Each row is a point on a tangle of strands that fork, close into loops and nearly touch. The rows are in no order.
Points whose rows are less than 8.52 apart are linked; no others are. Some points are linked to none.
bif: [ 1.16 -0.62  4.09 -0.27  0.98  1.53  2.59  0.11 -0.28  2.15  0.24  4.22
  1.04 -1.73  1.82  0.09 -1.14  4.20  0.88 -1.78 -1.17  2.91 -1.66  0.98]
pono: [ 2.78  1.49 -0.87 -2.13 -3.51 -1.50 -2.41  6.56 -2.12  0.22 -0.56 -5.63
 -1.99 -0.56  0.36  1.72  1.19  1.06  2.46 -0.20 -2.06  1.52 -1.11  1.51]
kivir: [-2.27  1.53  0.39 -1.18 -1.54 -1.31  0.18  3.37 -0.33 -0.38 -3.05 -2.42
 -4.47  2.44  0.52 -0.34  2.87  1.59  2.93  1.13 -0.71  2.30  0.42  1.21]
rak: [ 1.60 -4.93 -0.23  0.16  0.78  0.75 -1.20 -0.79 -3.06  0.36 -3.18  2.74
 -0.24  0.25 -0.07  2.66 -2.97 -0.63 -0.68 -2.22  5.10  0.84  0.87  0.66]
vuki: [ 3.17 -1.61 -0.42  2.71  0.23 -0.22  0.16 -2.03 -1.52 -2.15 -0.72 -2.38
 -0.49 -0.13 -1.57 -3.65  2.14 -0.52  0.25  2.83 -0.02 -2.84 -2.78 -0.95]
monev: [ 1.62  4.85 -3.11  1.31 -2.82 -1.59  3.38  1.18  3.03 -1.13  1.67 -2.04
 -2.63  2.04  0.51 -2.11  0.66  1.28 -0.87  1.19 -2.52 -1.39 -1.08  0.13]
Sanu: [-0.42  2.15  2.86 -0.92 -2.33  2.36 -4.20 -2.38 -0.37  4.30 -0.80  2.30
  1.75 -0.71 -1.22  2.26 -0.13 -1.11  1.99 -0.58  2.75 -0.38 -0.20 -0.98]
nefe: [ 1.25 -1.99 -2.45  0.14  3.61 -1.96  0.43 -3.91  0.46 -1.51 -1.54  1.52
 -0.29  0.14 -4.20  1.18  0.74 -3.45 -2.43  1.13  1.03  1.87  1.57  0.93]
Fetur: [ 2.62  0.62 -1.84 -0.88  0.81  0.61  3.13 -2.26  0.30  3.97  0.01 -2.14
 -0.57  0.82 -2.31 -0.28 -1.63 -2.70 -2.48  0.96 -1.08  0.00  2.19 -0.12]
tef: [ 0.16  2.03  1.34  1.40 -0.61 -1.29  2.22 -0.11 -1.84 -0.75 -3.34 -1.91
 -4.11  2.88 -1.69 -3.11 -0.33  0.00 -0.25  3.29  0.55  0.39 -1.41 -1.18]
pelit: [ 0.03  5.73  2.26 -0.21 -1.20 -0.08  2.45  1.76  2.05  0.98  0.81 -0.66
  0.62 -1.47 -1.19 -1.21  1.51 -0.39 -1.01 -0.62 -3.98  0.39 -3.57 -0.73]
vetip: [ 2.25  4.02  0.69  1.00 -0.43 -1.58  0.98  2.27 -0.04 -1.03  1.95 -1.51
 -1.21 -2.37 -3.39 -0.30  1.34  1.00 -1.29  0.80 -4.71  0.70 -3.82  0.81]
biru: [ 1.60  0.17  0.00  1.74 -4.44  0.25 -0.09  0.28 -2.63 -0.64 -1.56 -3.38
 -2.08  3.00 -1.34  3.03  0.90 -1.13  1.90 -1.90 -2.30 -0.99 -2.98 -2.08]
sogi: [ 2.02 -0.58 -3.37 -2.07  2.17 -2.93  1.26  1.09  4.35  1.52  2.76  1.68
  0.69 -2.25 -2.29 -2.31 -1.01 -0.99 -0.17 -0.44  2.52 -0.69 -0.23  1.00]
nid: [-2.97  0.99  2.14 -2.24  0.32  1.01  1.43  3.02  1.18  4.64  0.82  0.56
 -0.03 -3.38  2.89 -1.39  1.92  2.71  1.12  0.02 -0.71  1.89  2.92  0.50]
Fupon: [ 1.73 -0.88  0.85 -3.80 -0.64  1.57 -4.66  3.01 -0.42  1.10 -0.10 -0.28
  2.74 -2.10  0.14  5.10 -0.06 -3.21  1.47 -1.18  1.54  1.24  3.16 -0.07]
nuvig: [ 0.20 -1.92 -0.16 -1.73  0.48  1.20  4.73  0.26 -1.12  2.91 -1.35  5.47
  3.03 -0.32  1.94 -0.04 -0.53  1.36  1.10 -1.91 -1.11  2.52 -0.43  0.94]
palug: [ 1.76  1.68  0.85 -1.05  0.56 -2.52  0.94 -3.97  0.00 -1.82 -1.52 -0.01
 -0.01  0.09 -3.28 -0.36 -3.75 -0.45 -0.01  0.14  0.30 -0.76 -0.10 -0.10]
zemo: [-2.98  1.30 -0.21  0.31  1.98 -0.26  2.24  0.56  2.32  3.40  1.32  1.58
  0.10 -1.18  0.33  0.34  2.82  1.55 -0.49  1.20 -0.56  1.48  3.21  0.61]
moniz: [-1.16 -2.44 -2.58 -1.68 -0.77  2.97 -1.51  3.69  1.61  1.78  1.75  4.69
  1.68 -0.33  2.03 -1.59 -0.54  1.95  2.68 -3.40  2.27  0.74 -0.91 -0.14]
rog: [-0.63 -2.01  1.69 -0.89 -2.57  5.46  2.22  2.92 -1.20  0.00  1.98  0.53
  1.12 -2.15  3.28 -0.57  0.37 -1.26 -0.26 -2.62 -0.82 -1.24 -0.67 -0.85]
laf: [-0.18 -1.86  0.65 -2.10  0.82  2.97 -5.02  0.39 -1.52  1.34 -2.20  2.51
  1.69  0.17  3.52  2.82 -2.77  2.04  3.28 -1.27  2.85  1.23  3.39  0.26]
sufak: [-0.38  1.70  0.64  2.10 -2.15  3.31 -1.52 -2.67 -5.38  2.71 -0.75 -4.23
 -3.28  2.74 -0.96  0.68 -0.16  0.04 -1.61 -0.06  1.32 -1.03 -0.87 -0.48]
vupi: [-0.08  1.47 -2.51  1.11 -3.82 -3.31  3.26 -0.31 -2.15 -1.21 -3.13 -0.87
 -3.24  1.80 -0.69 -3.71  1.86 -0.44  0.66  2.94 -1.11 -0.66 -1.96  0.92]
Doda: [-0.15 -0.67 -0.77  0.49 -1.54 -0.18 -0.11 -3.48 -0.10 -1.68 -0.12  4.51
  3.15  0.62 -1.70 -2.97 -1.06 -2.30  1.61  0.19  2.28 -2.47 -1.75  0.30]
Koge: [-3.31  1.11  0.66  0.03  0.61  5.70 -1.20  1.73 -1.17  1.70  2.29 -1.37
 -0.47  2.39 -1.59  0.72  0.06 -0.71  0.56 -1.10  0.13 -0.26  0.39 -2.82]
rulu: [-1.69  2.24  0.26  2.82 -1.00  1.80  2.47 -0.98 -0.25 -0.48 -1.44 -1.38
 -2.97  3.39 -1.33 -2.43 -0.15 -1.88 -2.85  0.96  0.69 -1.98 -0.58 -1.48]
Fel: [-0.02  1.36  2.44 -1.34 -1.93  2.15  2.01  0.65 -0.48 -0.21  4.67 -0.44
 -0.65 -1.52  0.78  0.79 -0.23  4.68 -1.27 -3.03  0.30  0.08 -2.45  0.87]
fopo: [-4.45 -1.39 -0.39 -1.34 -0.64  2.00  1.13 -0.45 -1.05 -2.04  1.99  0.91
 -0.21  1.12  0.58 -0.99  3.30  4.06  0.23  0.26  1.37  1.46  1.15  1.34]
Ruzu: [-1.94 -1.67  0.29  1.50  2.50  0.62 -3.13 -5.60 -4.94 -0.81 -2.76 -0.98
 -0.24 -0.23  1.42  0.70  0.28  0.86 -0.74 -0.40  3.39 -0.78  0.42  2.03]
vaso: [-0.57  4.13 -1.65  2.13  2.32 -1.38 -3.77 -4.63  1.68  0.15 -1.09 -1.48
 -1.03 -1.20 -1.66 -3.66 -0.44 -2.65 -4.01  2.21  1.11 -2.00  0.52  1.07]
Fer: [-0.52  1.29  3.40  0.41 -0.07  0.88 -3.65 -1.97 -0.20  1.53 -0.62  0.87
  1.47 -0.18 -2.93  3.38 -4.15  0.65  1.40 -1.13  2.44  0.52  0.40 -0.09]
mez: [ 0.92 -3.61  1.55 -0.47 -0.58  0.55 -2.61 -1.29 -0.67 -1.44 -3.20 -3.74
 -1.93  2.42  0.70  2.56  2.57 -1.22  2.97  0.64 -2.77  0.00  2.43 -1.05]
tib: [-2.29  1.16  2.58  2.43  0.00  0.75 -4.94  0.28 -1.18 -0.16 -0.30 -4.98
 -2.43  0.11  0.28  0.33  0.96  1.33  1.88  1.41  1.08 -0.40 -0.11  0.21]
nilob: [ 1.15 -1.98  2.33  1.47 -3.47  2.23  0.67  1.50 -0.86  1.38 -0.61 -3.56
 -1.73  0.14  0.92 -1.05  2.03 -0.55  0.41  0.20  1.16 -2.33 -0.01 -1.76]
gab: [ 0.74 -1.12 -2.95  0.37 -0.40 -1.29 -0.54  2.46 -1.06  1.41 -1.56  5.92
  4.29  0.75  2.26  0.48 -2.93  0.94 -0.77 -1.37  1.86 -0.84 -1.04 -0.09]
motil: [-1.68 -0.51  1.33 -0.46  3.16  0.42  1.19  1.77  0.48  2.26  2.36  4.08
  1.45 -3.49  3.51 -0.96 -1.15  5.17 -1.36 -1.79  0.30  2.85 -1.05  2.49]
bisil: [-0.94 -3.89 -0.68  1.21  0.68  3.62 -0.65 -0.81 -0.49  1.51  0.06  1.85
 -0.18  0.58 -0.38 -0.50 -1.44 -0.24 -2.32 -1.08  4.73 -0.26  1.78 -0.16]
kad: [-0.06 -2.67  1.89  1.72  0.76 -0.14 -3.97 -4.03 -1.32 -1.72 -5.40 -4.42
 -2.30  2.30  2.12  0.82  1.78 -2.80  1.48 -1.44 -0.48 -1.96  1.22  0.28]
namov: [ 0.88  2.36  2.43  1.08  3.43  0.29  2.21  1.27  3.85 -1.73  1.09 -0.59
 -0.45  0.44 -2.71  2.57 -2.21  0.24 -2.59 -0.17 -2.57  2.39  1.97 -0.55]
pivom: [ 0.10 -2.47 -0.46  0.99  3.20 -1.77  2.25 -1.31 -1.30 -2.74 -1.55 -1.95
 -0.11  0.75 -0.44 -0.09 -0.28 -2.35 -1.38  2.80 -1.04  1.85  0.73 -0.07]
Tepu: [ 0.42 -1.47 -4.39 -0.35  0.84 -1.96  1.56 -5.95 -0.26 -2.77  0.62  1.82
 -0.84  0.25 -0.97  0.28  1.49 -0.71 -3.95  1.65  1.42 -0.41  0.89  1.25]
pakob: [ 0.99  1.87 -3.46 -2.18 -0.07 -3.99  1.75 -0.77  5.54 -1.34  2.84  0.34
 -0.74 -1.73 -2.14 -1.40  1.95 -1.47 -1.78 -0.57 -1.01 -0.69 -0.74  0.53]
memun: [-4.06 -2.84  2.11  2.75  1.45  2.25  0.03 -0.99 -0.80 -1.13 -1.87  2.73
  0.84  0.42  2.74 -0.72  1.17 -3.31  0.32  2.21  2.63  0.05  1.42 -1.04]
bon: [ 0.00 -0.42  1.91  0.55  1.78  0.88  3.36  1.22  5.63 -0.82  2.36  2.06
 -2.03 -0.29  0.23  2.36  0.23  2.25 -2.13 -2.79 -0.20  2.00  1.11 -0.47]
Kede: [-0.02  0.99  0.32 -0.54 -3.97  1.36 -1.23 -1.07 -1.14  4.75  1.26  1.58
  0.62 -0.46 -0.74  2.80  2.81 -1.97  1.19 -0.40  0.94 -1.25 -0.39 -2.39]
Kazu: [ 1.86  3.20 -0.58  2.60  0.78 -1.45 -0.65 -1.09  2.21 -1.62  1.68 -5.33
 -1.19  2.28 -1.24  1.53 -2.21  1.81 -2.06  0.11 -0.82 -1.76  2.41  0.27]
Saviv: [ 2.21  1.13  1.23 -2.66  2.92 -4.18  3.17 -0.90  3.39 -3.61  1.34  0.34
  0.08 -2.01  0.64 -0.09 -0.87  1.89 -2.61 -1.39 -4.49  1.17 -0.51  0.70]
nof: [-0.98  0.33  1.40  1.62  1.03 -1.50  0.47 -0.35  2.82 -5.01  2.14  0.18
 -1.08 -0.53 -1.57 -0.37  1.38  0.88 -3.16  1.21  2.35  0.45  0.25  0.65]
gazu: [ 3.18 -2.56 -1.97  2.31  3.08 -1.25 -1.74 -1.93  0.68 -3.01  2.12  4.39
  3.40  1.77 -0.70  3.30 -3.64 -0.36 -0.35 -2.26 -0.14 -0.11  0.52  0.16]
fisuf: [ 1.88 -3.33  0.15  2.67  3.66  0.22 -4.44 -3.66 -0.87 -1.56 -1.41  2.37
  2.10  0.08 -1.75  3.21 -1.78  0.50  0.21 -0.54  0.51  0.94 -1.31  0.14]
tada: [ 1.59 -2.63  2.82 -0.78  0.95  1.18  1.27  3.29  5.00 -1.72  1.82  2.62
  0.42 -0.91  0.24  1.85  2.03  0.92 -0.15 -4.17 -0.37  1.98 -1.29 -0.74]
zel: [-1.64  0.32  3.41 -0.35  0.98  0.73 -4.87  0.57  1.14  2.27 -1.67 -2.51
 -1.80 -0.01 -0.93  0.51 -2.57  1.95  2.10 -0.58  3.42 -0.73  0.90 -1.40]
Ralik: [-2.13  0.31  1.89 -3.81 -2.06  0.45  0.07  2.29  0.99  1.45 -1.11 -1.52
  1.42  0.95 -0.14 -1.69  1.14 -3.66  3.95 -0.05 -2.02 -2.18 -2.36 -2.41]
Muf: [ 1.61 -2.89 -1.57 -4.00 -1.32  3.34 -1.10  2.77 -0.87  1.05  0.53 -0.52
  2.27 -1.22  1.68  3.30 -0.87 -0.67  1.13 -3.16  1.02  0.50  1.90  0.61]
Povi: [-2.62 -0.87  1.74 -1.08 -0.09  0.35 -1.77 -1.54  1.00  1.96 -2.65 -0.43
  0.01  0.63 -1.17 -2.99  0.30 -3.67  2.75  0.87  1.82 -2.70 -1.60 -1.49]
Bofu: [-2.24 -0.27 -0.86  2.75  2.24 -1.88 -4.53 -0.89 -1.68  0.99  0.47  3.22
  3.70 -1.90  0.63 -1.83 -2.50 -1.67 -1.54  0.27  4.13 -0.92 -0.20  0.82]
mot: [ 0.43 -3.60 -0.17 -1.81 -1.79  3.16 -1.28  1.50 -2.90 -0.03 -3.60  5.07
  1.99  1.00  2.58  2.80 -0.96  1.01  1.17 -0.72  3.73  2.49  1.22  0.48]
figir: [ 1.76 -0.83 -2.78 -1.54 -2.50 -0.54  1.82 -0.15 -0.82 -0.71  2.22 -3.61
 -1.10  0.24 -1.10  1.24  3.01  1.67  0.38 -0.94 -3.22  0.00 -0.41  0.49]
ver: [-3.54 -1.11  0.59  0.60  0.73  2.84  0.91 -1.41 -3.12 -0.20  0.18  1.06
 -0.47  1.62  2.40 -0.24  3.61 -0.07 -0.33  1.81  1.14 -0.16  0.84 -0.24]
Dape: [-1.47  1.03 -0.20 -1.65  1.04 -1.85 -1.35  1.95  0.30  4.61 -2.52 -5.05
 -2.66  0.26  1.43  0.14 -0.59 -1.00  1.77  2.63  0.48 -0.24  3.05  0.53]
sufel: [-0.34  1.05  3.23  2.02  0.51  0.68  1.88  1.50  0.42 -2.76  3.49 -0.75
 -1.22 -1.08 -0.05 -1.86  0.27  2.27 -2.04 -0.55  0.38 -0.32 -1.20 -0.09]
lezek: [-2.31  0.24 -1.28 -0.60 -0.40 -1.03 -3.47 -1.35  1.47 -1.15  2.06  3.22
  4.71  0.01  2.30  2.36 -0.48 -0.68  3.26 -0.04 -1.40  0.45  1.68 -0.61]
pupo: [-2.07 -2.56 -1.54 -0.02 -4.10 -0.91 -0.54  2.36 -0.72 -4.54  0.68 -4.06
 -1.52  0.84  1.14 -0.60  3.88 -0.23 -0.12 -0.82  0.77 -1.74 -0.58  0.40]
Bot: [ 0.95 -2.93  3.57  0.35  0.06 -1.20  0.72 -0.57  0.57 -3.71 -1.24  2.79
  0.65 -0.66 -0.15  0.63  1.08  1.32  3.74  0.33  0.27  1.37 -0.66 -0.02]
mer: [ 1.03  5.59 -1.06  3.93 -2.36 -4.10 -1.97  3.23 -0.87 -2.35  0.41 -3.01
 -2.37  0.15 -0.74 -1.30 -2.21 -0.83 -1.26  2.17 -1.34  0.04  0.48  0.90]
Vitil: [ 0.71 -1.16 -1.09 -1.55 -0.36 -1.45 -3.08 -1.09 -0.83  0.24  0.12  2.41
  4.02 -2.46  0.50  0.63 -1.28 -2.86  4.50  0.09 -0.90  0.53 -1.00 -0.21]
Sazo: [-1.92 -3.19  0.65  2.54  2.80 -0.80 -5.06 -2.88 -2.30 -1.96 -2.23  0.86
  1.44 -1.68  2.01 -1.74 -0.82 -1.95 -0.62  0.00  3.35 -2.35  0.09  2.22]
fotef: [-0.41  3.05 -3.04  0.64 -2.99  0.97  2.73  2.54  1.75  3.45  2.69 -3.65
 -1.40  2.03  0.52 -2.44  1.38  0.05 -0.82 -1.10 -4.45 -2.47 -0.93 -1.46]
Sare: [ 1.52 -1.10  1.61  2.32  3.15  0.64 -2.02 -4.21  0.91  1.89 -3.88 -0.03
 -1.44  2.02 -1.25 -1.08 -3.88 -2.67 -0.97 -1.10  3.26 -2.44 -0.14 -0.11]
Nopuf: [ 1.26 -1.66 -0.64  3.11  1.54  1.31  0.76 -2.50  0.58  1.03 -0.46 -1.42
 -2.52  2.18 -2.57 -1.88 -1.27  0.28 -2.74  0.44  3.64 -2.05  0.64 -0.89]
rit: [ 2.47  4.16 -1.77  1.33  1.73 -2.04  2.98  2.91  1.38 -3.47  2.14 -1.57
 -2.26 -0.12 -1.13 -1.10  0.89  1.73 -4.30  0.71 -5.66  2.85 -4.12  1.36]
Tafu: [ 1.51  0.22  1.89 -2.75 -0.32 -4.52  3.47  0.41  2.58 -3.21  0.89 -1.77
  0.52 -3.26  0.57  0.54  1.09  0.97  0.63 -0.96 -2.57  1.02 -1.54  2.56]
Kasot: [-0.03  0.16  2.30 -1.73 -0.26 -2.38 -1.43  1.69 -2.79 -1.34 -0.21 -2.43
  2.40 -2.24 -2.66 -0.31  0.43 -0.18  2.29  1.60 -1.77  1.06 -2.37 -0.03]
duli: [ 1.79 -2.40  0.44 -4.37 -0.68 -3.16  0.81  1.65 -0.78 -2.00 -0.57 -1.17
  1.49 -4.01  0.69 -1.32  0.40 -0.49  1.76 -0.50  0.00 -0.04 -1.83  1.50]
Gevek: [-2.23  2.25 -3.23 -2.34 -2.65 -2.21  0.20  1.05 -2.51  1.60  1.74 -3.97
  0.89  0.34 -0.26  1.03  2.81  1.37  0.97 -0.46 -1.49  0.84  0.11  2.33]
Faf: [ 5.05  3.94 -0.50  1.62 -0.57  1.97  2.44 -1.78 -0.46  0.92  1.26  0.78
 -0.71 -0.86 -1.40 -1.25 -0.76  0.77 -4.55  2.61 -2.69 -1.99 -0.54 -2.50]
mazor: [ 1.54  6.27  1.17  4.10  0.33 -1.32 -0.74  0.19  1.61 -2.49  0.38 -3.63
 -1.58  0.40 -0.64 -1.42 -1.87  0.86 -2.68  2.56 -1.69 -2.03  1.83  0.37]
fabo: [-1.43  1.55 -1.30  1.44  3.26 -4.04 -2.45 -1.49  0.19 -2.70  0.10  4.24
  2.74 -0.82 -0.64  0.18 -2.34 -0.63 -2.06  1.82  1.27  1.42  0.70  0.85]
Leg: [-0.20 -2.41  3.47 -0.74  2.57 -0.72 -0.06  0.35  0.55 -0.84 -3.48  1.93
 -0.36 -0.10  1.02 -1.04 -0.64  1.88  3.79  1.51  2.51  1.02  2.06 -0.31]
Kuzag: [-2.66  0.65 -1.16  0.17 -0.92  0.59 -2.76 -4.14 -0.51  0.60 -3.31  3.29
  0.68  1.29 -1.67 -2.50 -0.43 -1.46  2.33  0.13  3.21 -0.90 -1.85  0.37]
vutam: [-3.02 -0.99  0.95  0.44 -2.47 -0.12 -4.72  0.60 -2.30 -2.77 -1.05 -3.49
  0.16 -0.05  1.17 -0.31  2.31 -0.49  1.10  0.91  1.96 -1.95 -0.99  0.81]
baga: [ 0.45 -1.95  0.55 -0.90  0.91  2.10 -0.32  2.48  3.17 -0.51  0.54  0.19
 -0.68 -0.31 -1.78  0.22  4.55  0.07  1.07 -3.38 -2.37  2.54 -2.46 -0.48]
buvin: [-1.44 -0.98  2.66  0.42 -0.97  2.04  3.60  1.85 -0.06  0.40  0.95 -0.58
  1.78 -0.41  1.66 -0.77 -0.25 -3.31 -0.29 -1.30 -3.32 -1.22  1.12 -2.09]
zivon: [-1.12 -3.46 -2.08 -1.51  0.24  0.16  2.96 -0.56  1.59 -2.13  3.35  1.25
  0.33  0.12  1.08 -1.13  2.17  3.47  0.46 -1.84  0.68  2.22 -0.40  0.95]
nipep: [-3.54 -0.60  2.02 -2.81  0.48  4.52 -2.29  2.50 -2.20  2.36 -0.02 -0.67
 -1.64 -0.08  1.13  1.66  0.00 -1.84  0.16  0.01 -1.30  0.24 -0.94 -2.58]
gitom: [ 1.78 -2.50  3.09  3.47  2.44  0.63 -2.67 -4.03 -0.77  1.55 -3.86 -1.89
 -2.24  1.52  0.95  0.53 -0.40 -2.26  0.40  0.04  0.62 -1.85  1.08 -0.70]
sibop: [-1.21  0.50  0.40 -0.24 -1.36 -0.59  1.75  4.72  0.18 -4.16  0.71 -4.93
 -3.41  1.47 -0.05  0.53 -1.11  2.99 -0.01 -3.00 -1.20  0.65 -0.53  1.53]
zizof: [-3.78  1.85  0.80 -3.01 -2.74  2.89 -1.77  3.28 -1.28  4.48  0.02 -1.51
 -0.63  0.72  1.93 -1.41  0.39 -2.74  1.90  1.08  0.63 -2.69 -1.98 -3.19]
lopu: [ 1.62 -3.07 -3.25 -3.26  2.68 -1.38 -2.10  1.90  3.70  0.23  1.87 -2.11
  0.29 -1.11 -1.84  0.18 -1.08  1.36  1.16 -2.10  2.53  0.99  0.73  1.41]
maz: [-1.16  4.74  2.85 -1.33  0.01 -0.23  4.23 -0.42  2.48 -0.59  0.69  0.65
  1.39  0.13 -1.28  0.73 -2.52  0.16 -1.11 -1.06 -2.10  1.07  0.21  0.71]
Femo: [ 0.63 -3.19 -3.54  0.14  1.58 -1.56 -2.67  2.20 -0.95  3.12  0.89  2.59
  2.78 -2.25 -1.19 -1.67 -3.46 -0.73 -0.23  0.48  5.56 -0.36  0.06  1.85]
gabat: [ 2.16 -0.19  2.38 -0.95 -3.87  3.64 -0.17  2.49 -0.46  3.16  0.30 -0.89
 -1.42 -0.45 -1.83  1.32  3.09 -0.15  0.77 -1.45  0.49 -0.41 -2.74 -1.96]
lifil: [-1.23 -0.81  1.43 -4.50 -2.01  0.33 -1.19  2.45 -2.16  0.50 -3.12 -3.21
 -2.60 -0.30  0.31  0.11  2.93  1.45  2.49  2.77  0.40  2.36 -0.79  0.05]
lito: [ 2.48  1.84 -4.31 -0.99 -1.47 -3.85  2.26  0.18  0.63 -1.81  1.69 -3.25
 -2.81  1.56 -0.36 -0.27  0.43  3.27 -0.30 -0.75 -3.20 -0.21 -1.48  1.34]
Dudug: [-1.03  1.76 -0.65 -1.26 -0.21 -2.25  1.08  1.68  2.32  3.28 -2.42 -2.48
 -2.10  0.98  0.83 -0.77  2.48  0.30  3.93  1.55 -2.16  1.17  1.16  1.15]
gulu: [ 0.10  1.88 -3.08 -0.84 -2.03 -2.55 -1.59 -2.72  3.45 -1.40  1.01 -0.18
  1.11 -0.35 -2.92 -1.68  2.71 -1.59  1.77 -0.06 -1.35 -1.55 -0.97 -0.22]
Bafas: [ 3.30  2.03  0.14  1.36 -0.82  2.74  4.79 -2.42 -1.11  0.90  2.72  0.02
  0.78 -1.53  0.34  1.84 -0.29  1.91 -3.66 -0.29 -1.05 -0.98  0.52 -0.86]
Kotom: [-1.14  0.42 -1.91 -4.36 -3.19  1.20 -1.82  3.64 -3.89  1.35 -0.20 -5.38
 -2.09  0.17  1.24  1.54  1.04  1.74  2.27 -0.33 -1.35  1.81 -0.34  0.55]
Porez: [-0.04 -1.03 -2.04  1.60  0.20 -0.45  2.79 -0.67 -2.53  2.16  0.55  7.10
  3.30 -1.30  1.17  2.14  0.75 -0.46 -0.95  1.12 -0.78  2.82  1.30  0.92]
Govov: [ 2.30  4.25 -0.66  1.32  2.76  1.17  1.16 -4.24  0.34  1.69 -0.84  0.47
 -1.85 -0.83 -0.51 -3.24 -0.15  0.63 -2.55  5.16 -1.09 -2.01  1.28 -1.77]
pide: [-1.48 -1.63  3.24  1.64 -0.17  1.33  1.00 -0.73 -1.11  0.24 -0.17  1.77
  3.12  0.24  4.03 -1.01 -2.03 -3.40  1.01  1.82 -0.30 -2.20  2.35 -1.58]
fuvup: [-1.06 -0.44  1.47 -1.54  1.38  0.24 -4.30 -0.65 -2.77  0.50 -0.07 -1.44
  2.74 -2.46 -1.92  1.18 -1.45 -2.53  2.57  1.00 -2.66  0.24 -0.22 -0.12]
Dazi: [ 2.03 -1.76  0.62 -0.84 -2.64  3.21  3.40  0.31 -0.29  2.34  4.08  0.08
  0.30 -1.70  0.78  0.76  0.06  1.63 -1.73 -4.07  0.14 -0.81 -0.59 -0.12]
Retuk: [-3.04  0.19 -1.95 -0.13  1.07 -0.32 -2.44 -1.57  0.86  1.91  1.72  0.73
  2.10 -1.23  2.19 -0.38  0.28  0.55  0.48  1.09  0.35 -0.40  3.26  0.72]
Bikam: [-0.12 -2.24  0.15 -0.36  3.18 -1.44 -3.09  0.50 -0.49  1.50 -3.11  3.64
  2.66 -0.78  2.65 -0.30 -2.98  2.06  3.26  1.43  2.63  1.40  1.27 -0.47]
tefef: [ 1.55  2.36  1.47  2.95  0.07  0.79  0.00  0.76  0.57 -0.04  0.38 -3.49
 -2.30  1.12 -3.74  3.22 -1.15  1.80 -2.46  0.37 -2.46  2.12  1.17 -0.65]
bik: [ 0.44  1.27  0.01  0.30  3.37 -3.40 -0.83 -2.76  3.81 -5.36  1.51  3.36
  0.94  0.07 -0.96  1.11 -0.29  0.16 -2.55  2.55  1.68  1.42  1.77  0.19]
litos: [-1.78  2.06 -0.35 -1.76 -3.00  0.92 -0.25 -2.96 -3.39  1.89 -1.59 -3.24
 -0.75  2.96 -2.29  2.07 -1.38  0.66 -1.32 -0.36  1.37 -0.48 -0.18  0.28]
bagi: [ 1.18  2.01 -2.35  1.29 -2.06 -2.65  1.26 -1.92  0.78 -1.51 -1.17 -0.95
 -0.78  0.18 -1.65 -1.73  4.27 -2.23  0.36  3.12 -0.62 -1.38 -1.51 -0.31]
Gor: [-1.40 -1.06 -0.99 -0.63 -1.49  0.81  0.61  5.71 -1.96  3.54  0.31  5.18
  4.35  0.09  4.12  1.33 -2.65 -1.38 -0.60 -1.76  1.01 -1.05  1.34  0.58]
Lile: [-3.29  1.58  0.50  2.42 -0.19  2.74  0.44  2.66 -0.36  0.16  1.37 -2.62
 -2.02  3.68 -2.76 -1.62 -1.00 -1.20 -1.69 -0.02 -1.15 -0.74 -2.48 -1.25]
dapo: [ 2.16 -3.68 -2.01  0.15  1.83 -0.43  4.40 -1.08  1.71 -1.35  3.00  3.96
  0.38 -0.84  1.20 -1.21  0.80  0.81 -1.32 -1.54 -0.94  0.12 -0.97  0.01]
fodum: [ 1.48  0.20 -0.46  3.30 -3.52  2.46 -0.33 -0.96 -2.68  2.59  0.67 -4.08
 -1.19  2.13  0.67  1.12  1.30 -0.22 -0.36  0.20 -1.78 -2.33 -0.83 -2.04]
Zas: [ 0.68 -1.72 -0.18  1.50  3.86 -1.73  3.40  1.34  1.18 -3.09 -0.23 -1.07
 -0.67  0.01 -0.09 -1.69  2.75 -1.19 -0.76  1.79 -5.48  1.38 -0.80  0.24]
Roz: [ 1.31  1.38 -1.78  1.30  2.57 -1.41  2.92 -2.13  0.75  0.62  0.89  5.30
  2.69 -2.84  0.94 -0.60  1.02 -0.21 -2.72  2.89 -1.90  0.86  1.78  1.68]
kelav: [ 2.92  0.94 -0.61 -0.94  2.67 -1.36  4.41 -0.61  1.40 -2.70  1.19  0.07
 -1.79 -0.26 -0.05 -1.04  1.69  2.75 -2.09 -0.05 -6.38  3.18 -2.02  0.98]
nilo: [ 0.68  0.03 -2.91  0.39 -0.09 -0.36  0.10 -1.55  0.19 -0.44  1.17  5.58
  4.16  0.40  1.57 -1.92 -3.40 -0.35  0.54  0.51  1.06 -2.19 -1.53 -1.24]
nuziv: [-3.02 -0.61 -0.66 -0.73  1.63 -1.28  2.64  1.79  1.62 -1.81 -0.56  5.14
  1.16  2.43 -0.30  0.04 -0.84 -1.46  0.06 -2.24 -0.13  2.11 -0.94 -0.38]
Zus: [ 2.93 -4.14 -1.60 -4.64 -1.22  0.25 -1.13  1.06  1.51 -1.37  0.79 -2.21
 -0.30 -1.87  0.61  1.90  0.48  1.01  1.11 -2.89  4.13 -0.85  2.61  0.98]
Bezo: [ 0.77  4.12 -2.28  5.49 -1.96 -4.50 -0.18  3.67 -0.88 -1.56 -0.73 -1.27
 -5.82  1.76  0.00 -1.55 -3.12  1.76  0.92  2.40 -0.79  1.93 -0.27  2.22]
pabi: [ 0.68  2.12 -0.67  2.11  2.97 -0.93  0.35 -3.70  1.69 -0.77 -1.57  3.71
  0.75 -0.55  1.00 -1.73  0.62 -1.57 -0.73  4.21 -1.53 -0.23  3.38 -1.95]
puzed: [-0.03  0.32 -0.70 -1.83 -1.28  0.41  0.75 -2.83 -0.62  4.99 -1.77 -3.34
 -0.70  1.23 -1.05  1.96 -3.32 -0.84 -1.58 -0.97  1.86 -1.89  2.72 -0.26]
daber: [ 3.04 -4.89 -1.72  2.07  1.01  1.60  2.10 -0.44  0.35 -2.26  1.74  4.85
  2.82  1.02  1.44  1.65 -1.32  1.16 -0.65 -2.59  0.58 -0.76 -0.06 -1.22]
fon: [-3.22  0.49  1.74 -2.77 -1.09  0.54 -0.73  3.28 -0.74  1.73 -0.31  4.17
  3.06 -1.01  4.87  0.75 -1.56 -1.13  1.45 -0.68  2.38 -0.66  2.37 -0.06]

A piece is two or more points that can be reached from each other along the links. Count, over all rows, the pieces, the separate loops (a circle has one, a figure eight two, a Y none), the forks (points with three links) and the tips (points with one).
pieces | 5
loops | 0
forks | 9
tips | 19

A fork is a point with three links, a tip a point with one. Leave the first point through the second and follow the links. Name the first fork or tip that comes.
pide, memun | fisuf
fisuf, gazu | Dazi
Lile, Koge | fon
vutam, tib | fodum
Saviv, Tafu | nid

A tip is a point with one link. Name the tips that can be reached along the links from each point below, in the order of the rows.
ver | Ruzu, motil, fisuf, Femo
Kede | Fetur, biru, pupo
nipep | vuki, Fupon, mez, Bot, fon
monev | pono, Dape, fotef
duli | nid, Tepu, baga, Bezo
